Points, in no order, along strands that fork and pass close to each other.
(in the rows, 128 means zero)
Two points are linked if the straight distance between their rows is under 79.1. Some points are linked to none.
(482): [ 92 100  93  78 153 179 111 137 125 111 122 140  93 187  71  57 121 137
 129 144]
(634): [150 138 152 140 157 145 127 161 190 129 128 146 115 142 130 144 151 168
 124 135]
(1129): [164 126  94 117 130 163 115 185 146 181 147 116  93 115 120 117 131 143
 124 131]
(807): [117  90 161 162  67  77  51 127 112 153 134  83 115  64 115 142 131  98
  97  82]
(1038): [135 144  74  98 207 199 155 166 161  96 131 189 116 189  91  71 144 151
 146 132]
(669): [140 122 101  88 138 147 119 138 111 143 162  83 101 110 112  77 132 128
 123 144]
(417): [117 114 167 168  81  90 114  93  98 166 113 125 133 107 128 154  98 100
 128 132]
(595): [ 96 146 140 129 166 108 170 105 130  86 119 173 170 160 135 102 146 110
 151 148]
(1139): [120 142 143 107 117 134 116 115 141 112 137  99 130 120 146 119 151 153
 126 140]
(173): [135 118 169 169  64  68 104 109 108 142 106  91 133  55 173 224 103  97
 113  86]
(441): [ 99 117  67  75 187 186 164 147 117  49 115 211 173 213  96  89 115 126
 132 136]
(1059): [116 104 146 131 115 110 109  97 106 127 141  97 126 115 102  73 127 107
 124 152]
(780): [146 134 123 162  71  87  95 137 166 121 131  91 116  69 161 151 151 123
  99  81]
(503): [123 126  77  75 197 179 192 151  84  57 127 208 152 195  97  81 108 135
 148 124]
(988): [ 77 137  95  76 196 189 167 151  94  91 110 170 146 201  78  99 117 127
 146 151]
(1286): [116 141 166 164 112 108 113 124 167 140 124 109 132 114 126 124 138 126
 138 115]
(1419): [110 129 128 153 142 134 120 119 146 128 143 141 120 145  99  76 146 115
 137 137]
(50): [139 147 116  91 174 145 192 126  58 133 139 156 118 165 124  95  90 127
 150 146]
(1368): [143 143 179 161 121  77 137  73 130 133  75 119 144 105 179 215 102 111
 139 116]
(139): [115 113 151 139 129  98 129  86  94 157 136  95 133 104 122 103 119  95
 143 144]
(1423): [181 129 147 152 153 116 149 123 117 180 122 114 132 101 175 172 110 127
 148 128]
(955): [167 156 180 168 124 116 124 141 194 115 120 142 144 126 162 176 152 161
 117 118]
(1271): [135  90 136 171  42  64  58 134  93 138 116  96 138  35 133 193 116  74
  79  62]
(602): [136  97  90 132 102 125 105 161  89 182 161  70 123  66 125 145 142 115
 114 135]
(1181): [167 145 145 164 168 116 149 118 144 143 125 122 162 107 142 124 128 107
 171 130]
(319): [128 145 162 163 111  85 152  75 125 131 104 131 147 112 153 146 103 102
 148 141]
(831): [160 139 104  85 169 198 151 174 138 115 141 171 103 181 124 115 113 173
 135 158]
(1114): [131  89 112 117 106  90 127 103  47 182 134  93 122  76 144 154 104 103
 114 148]
(138): [ 69 130  95  93 131 172 117 124 171  80 116 178 124 213 100 104 140 153
 104 130]
(695): [165 127 111 147  98 112 101 177 144 161 139  80 138  57 165 193 156 129
 106  89]
(274): [140 144 136 132 126 139 151 135 131 147 135 150 126 143 134 117 129 135
 136 152]
(397): [175 160 131 127 198 163 177 172 140 130 133 169 133 153 120 110 135 143
 162 155]
(1168): [ 90 149 118  88 217 152 188 139  68 113 116 171 151 183  99 106 117 117
 154 159]
(1341): [ 71 126  88  89 167 144 172 108  92  56 122 194 167 190 104  90 140 119
 135 152]
(142): [134 134  78  86 169 167 167 135  96  80 134 177 143 181 106  58 120 129
 149 142]
(387): [112  99  97 116  72 125  80 138 140 146 150 118  83 124  95  91 133 145
  94 113]
(1034): [167 129 160 186 106 113 122 119 144 165 106 110 135  91 165 185 111 110
 135 104]
(597): [100 135  94 116 200 176 160 160 172  82 139 219 153 200 108 107 168 145
 134 138]
(214): [110  91  96  87  72 157  86 123 116 127 154 126  84 155  89  82 118 146
 101 128]
(735): [ 62 127 171 152 125  98 115  86 119 124 112 127 144 140 101 132 115 109
 136 148]
(451): [ 76 125 143 115 128 130 104  97 143 101 124 127 128 174  97  98 154 135
 125 138]
(1006): [138 169 158 139 199 131 177 126 135 126 114 155 159 155 134 146 129 138
 152 149]
(872): [106 134  93  82 152 152 168 109 122  64 122 173 148 187 116  68 134 138
 135 143]
(1289): [ 93 122  62  96 204 184 156 167 152  70 126 212 159 209  91  76 152 127
 127 123]
(360): [146 112 149 149 103  87 105 101  80 160  97  81 141  51 179 239 100  91
 122  70]
(851): [156 136 151 176 118 124 109 162 175 166 133 101 128  89 138 158 138 146
 121  89]
(1138): [134 123 147 166  57  63 109  87 126 120 120  96 123  63 152 161 105 100
 105 107]
(221): [113 140  85  91 182 194 132 162 175  91 132 155 106 191  88  88 151 158
 125 139]
(926): [111 146 157 151 131 128  97 136 192 115 119 114 122 132 125 121 157 142
 120 109]
(1152): [109 129 134 128 155 136 133 126 111 147 137 113 124 139  93  70 113 117
 156 156]
(232): [112 152 127 140 184 147 158 147 167 101 128 168 144 160 103  98 152 136
 149 153]
(951): [ 88  84 135 111 109 131  86 108 110 123 144 112 102 128  86  71 129 119
 120 137]
(570): [133  90 141 185  75  90  64 125 139 159 125  74 127  53 123 158 121  91
 119  65]
(500): [110 136 147 141 173 124 156 107  98 146 121 145 145 143 102  97 113  98
 166 152]
(950): [ 91 153 140 156 122  96 140  84 152  84 125 167 168 144 122 109 146  99
 143 141]
(748): [141  94 142 144  92  78 109  89  69 177 124  81 139  66 153 172 100  83
 116 129]
(1097): [146  82 126 164  98  83  95  98  95 172 105  67 142  46 160 198 102  84
 126  87]
(542): [118 115  75  98  95 145  75 157 159 158 155 118  70 132 108 103 156 158
  97 109]
(357): [161 151 107 112 163 166 149 181 139 160 147 126 100 135 116 103 131 142
 148 150]
(1387): [101  93  73  84 130 172  93 126 147  91 130 154 108 210  61  64 120 145
 115 132]
(1024): [129 119 111 130 107 145 102 160 140 169 142  92 101 109 125 118 132 149
 120 123]
(1244): [179 129 129 133 154 135 139 156 116 175 140  91 125  79 160 163 121 134
 149 131]
(151): [ 95  88 100  86  91 157  73 115 129 103 128 135  96 190  77  72 128 150
  95 130]
(1393): [141 151 168 145 159 150 138 160 158 154 117 133 129 141 144 172 130 152
 135 132]
(1351): [ 89 115 171 151  98 108 106 104 113 156 129 114 132 135 110 144 111 117
 128 143]
(1001): [ 86 144 167 175  88  86 109  99 171  90 109 136 136 131 120 132 135 108
 113 118]
(1422): [139 138 128 108 145 165 122 169 178 114 133 145  99 162 124 128 158 184
 112 135]
(1206): [149 132  92 109 100 148  91 159 177 129 161 133  77 142 135 115 157 179
  88 119]
(1071): [132 129 136 115 116 134 114 159 122 170 123  73 122  79 158 173 140 152
 105 114]
(182): [ 88 113 107  86 153 164 128 119 110 101 133 142 130 177  75  64 117 123
 136 161]
(425): [168  98 135 187  82  89  96 121 137 153 128  96 134  50 149 163 100  88
 135  77]
(483): [161 157 105 120 186 160 160 160 139 129 145 150 113 155 104  76 125 138
 147 149]
(930): [137 156 151 152 155  91 171  71 100 138 106 138 157 127 160 152 109 118
 145 146]
(963): [125 121 174 173  89  70 119  72  88 149  89 110 132  88 150 184  81  92
 126 118]
(70): [108 137 112  77 178 196 155 157 109 120 113 150 116 178  98 110 110 141
 141 161]
(857): [116 125 119  86 132 151 121 135 128 118 141  85 111 134 126  93 143 151
 128 143]
(1336): [138  77 106 167  65  85  74 148 111 153 120  75 145  32 139 205 126  74
 105  51]
(665): [152 137 116 139  66  97 107 145 156 121 144 126 102  98 153 136 147 144
  94  99]
(650): [147 124 114 109  81 130 111 145 155 128 153 116 106 123 151 130 154 161
  88 124]
(730): [173 149 127 142 160 135 153 166 115 164 138 117 124  88 150 119 123 127
 146 141]
(1309): [146 153 136 125 147 108 175  95  88 152 126 131 128 129 161 146 114 122
 144 154]
(508): [128 120 123 116  59 113 125 116 103 119 139 117 107 130 143 124 121 137
 106 144]
(1245): [128 132  94  95 106 137 145  98 113  79 146 142 130 156 116  79 126 130
 119 149]
(1335): [134 132 172 161 101 115 115 137 169 147 112 104 132  99 141 166 123 129
 133  89]
(126): [164 137 144 154 103 136 104 176 174 172 138 128 107 107 155 165 143 153
 115 117]
(1170): [159 102 149 171  97 102 112 117 122 168 103  82 137  69 153 186 118 104
 139  77]
(1383): [ 99  79 121  94 116 148 110 106  77 128 143 129 112 151  82  64 108 116
 114 162]
(141): [143 119 138 110 141 106 136 109  57 194 128  91 130  89 152 153  99 109
 141 142]
(1398): [ 84 122 130 105  97 130  86 116 170  96 132 128 101 166  93  99 144 153
  98 115]
(300): [166 158 129 110 163 127 197 115  74 137 132 158 127 145 153 134 102 130
 153 154]
(779): [116 112 102  99 139 167 102 139 130 141 148 120  84 160  78  60 129 144
 125 137]
(1154): [182 120 136 137 126 114 107 159 133 161 128  79 151  51 178 224 130 125
 125  85]
(956): [177 140 177 149 156 108 159 105 138 124 106 134 149 100 190 200 132 146
 137 126]
(185): [138 156 163 161 179 121 158 124 168 117 123 148 163 130 142 140 152 124
 156 136]
(368): [137 115 100 117  84 125 132 108 107 122 155 130 114 133 122  92 126 129
 125 151]
(732): [ 77 135 108 125 183 150 149 146 157  80 127 177 160 186  93 104 158 130
 134 145]
(351): [168 153 128 140 182 131 164 140 125 156 140 125 133 113 127  92 127 120
 170 141]
(1069): [148 119 117 130 135 105 131 118  98 166 150  94 123  83 135  91 131 111
 142 140]
(1233): [110 142 144 133  94 126 123 120 159  93 129 159 122 169 129 136 142 139
 109 138]
(994): [159 129  81  59 144 187 138 158 149  93 133 161  98 186 133 109 121 183
 116 149]
(106): [ 95 156 142 144 132 131 144 129 173  75 119 175 153 169 130 136 162 140
 114 137]
(792): [142 100 126 147  52  60 100 106  93 129 138  92 132  56 158 157 122  96
 102 104]
(1246): [185 122 163 170 142 120 142 106 141 172  96 115 142  90 175 202  99 122
 163 103]
(588): [142 122 167 171  87  63 116  69 113 124  76 106 134  74 181 212  92  94
 128  91]
(919): [122 132 120  80 124 174 133 145 106 126 126 141 114 175 108 127 109 157
 133 157]
(203): [118 147 104 120 210 167 155 154 144 107 146 166 132 172  97  72 140 127
 156 142]
(90): [101 144 155 185 129  83 139  81 166  87 105 146 160 127 122 142 131 105
 141 125]
(599): [130 149 110 104 138 133 176 107 114  78 139 165 135 166 141  88 130 136
 131 159]
(1316): [122 117 121 121  87 131  87 171 134 164 140  75 101  86 137 155 133 148
 100 105]
(1251): [153 114 109 125 123 104 125 154  85 191 146  71 127  55 152 174 129 111
 127 122]
(796): [171 111 117 143 132 126 123 144 100 190 128  72 146  47 171 205 124 114
 135  92]
(444): [137 120  80  81 109 161 143 114 100  94 140 160 113 183 114  65 102 137
 119 151]
(752): [ 93 128 141 122  65 112  84 117 150  98 134 116 104 134 122 110 138 147
  89 115]
(83): [150 144 126  98 182 180 140 176 174 132 142 164 116 172 121 120 148 166
 128 147]
(562): [ 74 131 131 104 153 135 138 108 106  90 122 136 140 171 111  85 138 127
 148 155]
(124): [118 115 113  76 127 135 157  95  50  99 130 146 135 168 111  79  95 110
 132 166]
(1099): [148 104 119 163  82 105  89 165 123 171 125  70 148  50 149 206 147 105
 109  56]
(1137): [144 156 164 137 136 106 150 108 140 122 115 110 137 108 176 169 127 135
 141 131]
(1223): [109 159 132 115 198 136 191 133 106 113 119 173 158 175 124 126 125 135
 155 159]
(971): [137  97 111 117 100 118 109 128  85 156 158  83 119  81 121 117 133 113
 119 140]
(1239): [178 147 196 160 132 114 121 130 171 130 110 122 150  99 183 204 139 149
 139 107]
(1203): [ 99 139 129 135 115 126  96 134 199 113 133 138 108 162 105 102 164 160
 106 109]
(305): [ 96 137 142 133  73 107 117 107 126 109 126 131 120 141 133 132 130 142
  96 139]
(378): [133  98 120 147  68  97 101 113  97 154 147  92 128  67 137 130 120 109
 114 119]
(497): [ 91 158 135 143 157 113 172 110 153  69 109 189 176 163 136 144 158 116
 128 159]
(485): [155 144  93  91 169 164 181 148  79 121 155 175 114 172 106  68 102 131
 156 140]
(11): [ 65 130 163 140 149  93 146  72 100 113 100 146 161 150 106 129 123  89
 147 154]
(1299): [ 83 132 139 144 170 131 170 108  91 125 123 167 157 177  82 112 121 100
 166 156]
(362): [161 133 154 163  79  95  91 141 167 126 122  82 132  46 172 178 141 124
 106  56]
(1092): [142 155 151 119 120 121 123 133 133 136 131  92 127 100 169 151 144 149
 123 124]
(884): [106 134 111  87 135 182 124 148 174  99 131 155 104 188 107 110 146 166
 124 132]
(131): [136 129 115  98 105 173 131 158 126 142 130 134 104 160 138 131 126 164
 111 151]
(94): [149 138 171 147  86  82  98 114 153 111  95  80 133  56 175 191 121 122
 116  74]
(418): [137 135 152 167  75  78 131 102 134 111 110 120 133 106 149 153 120 116
 126 121]
(1130): [108 135 114 122 138 160 115 144 161 133 140 140 101 151  83  72 134 137
 140 134]

A fork is a point with three links. Follow the links from the first point to the second and name the forks in between, in order.
(1130) / (1286) -> (482) (1398)
(138) / (319) -> (884) (203) (142)
(94) / (451) -> (482)
(695) / (397) -> (971) (142) (203) (483)
(368) / (1239) -> (1245) (872) (142) (203) (483) (1092)
(1239) / (368) -> (1092) (483) (203) (142) (872) (1245)
(1206) / (203) -> (482) (1398) (305) (1245) (872) (142)
(417) / (597) -> (588) (1097) (1170) (1034) (1335) (1398) (305) (1245) (872) (142)
(1423) / (319) -> (1034) (1335) (1398) (305) (1245) (872) (142)
(1137) / (752) -> (1092) (483) (203) (142) (872) (1245) (305)

Follow the links from the first point to the second, and from the first to the third. Name the last point that the two ways share.
(730) / (444) / (214) -> (1398)
(482) / (1368) / (1137) -> (1398)
(1206) / (988) / (1114) -> (1034)
(138) / (669) / (1154) -> (203)
(1351) / (451) / (70) -> (1034)
(378) / (106) / (1422) -> (142)

A fork is a point with three links, a tip a point with one. Leave the first point through the second and follow the links. Name the first fork or tip that comes.
(485) / (50) -> (971)
(730) / (351) -> (131)
(1006) / (185) -> (1034)
(792) / (1138) -> (142)
(151) / (214) -> (94)
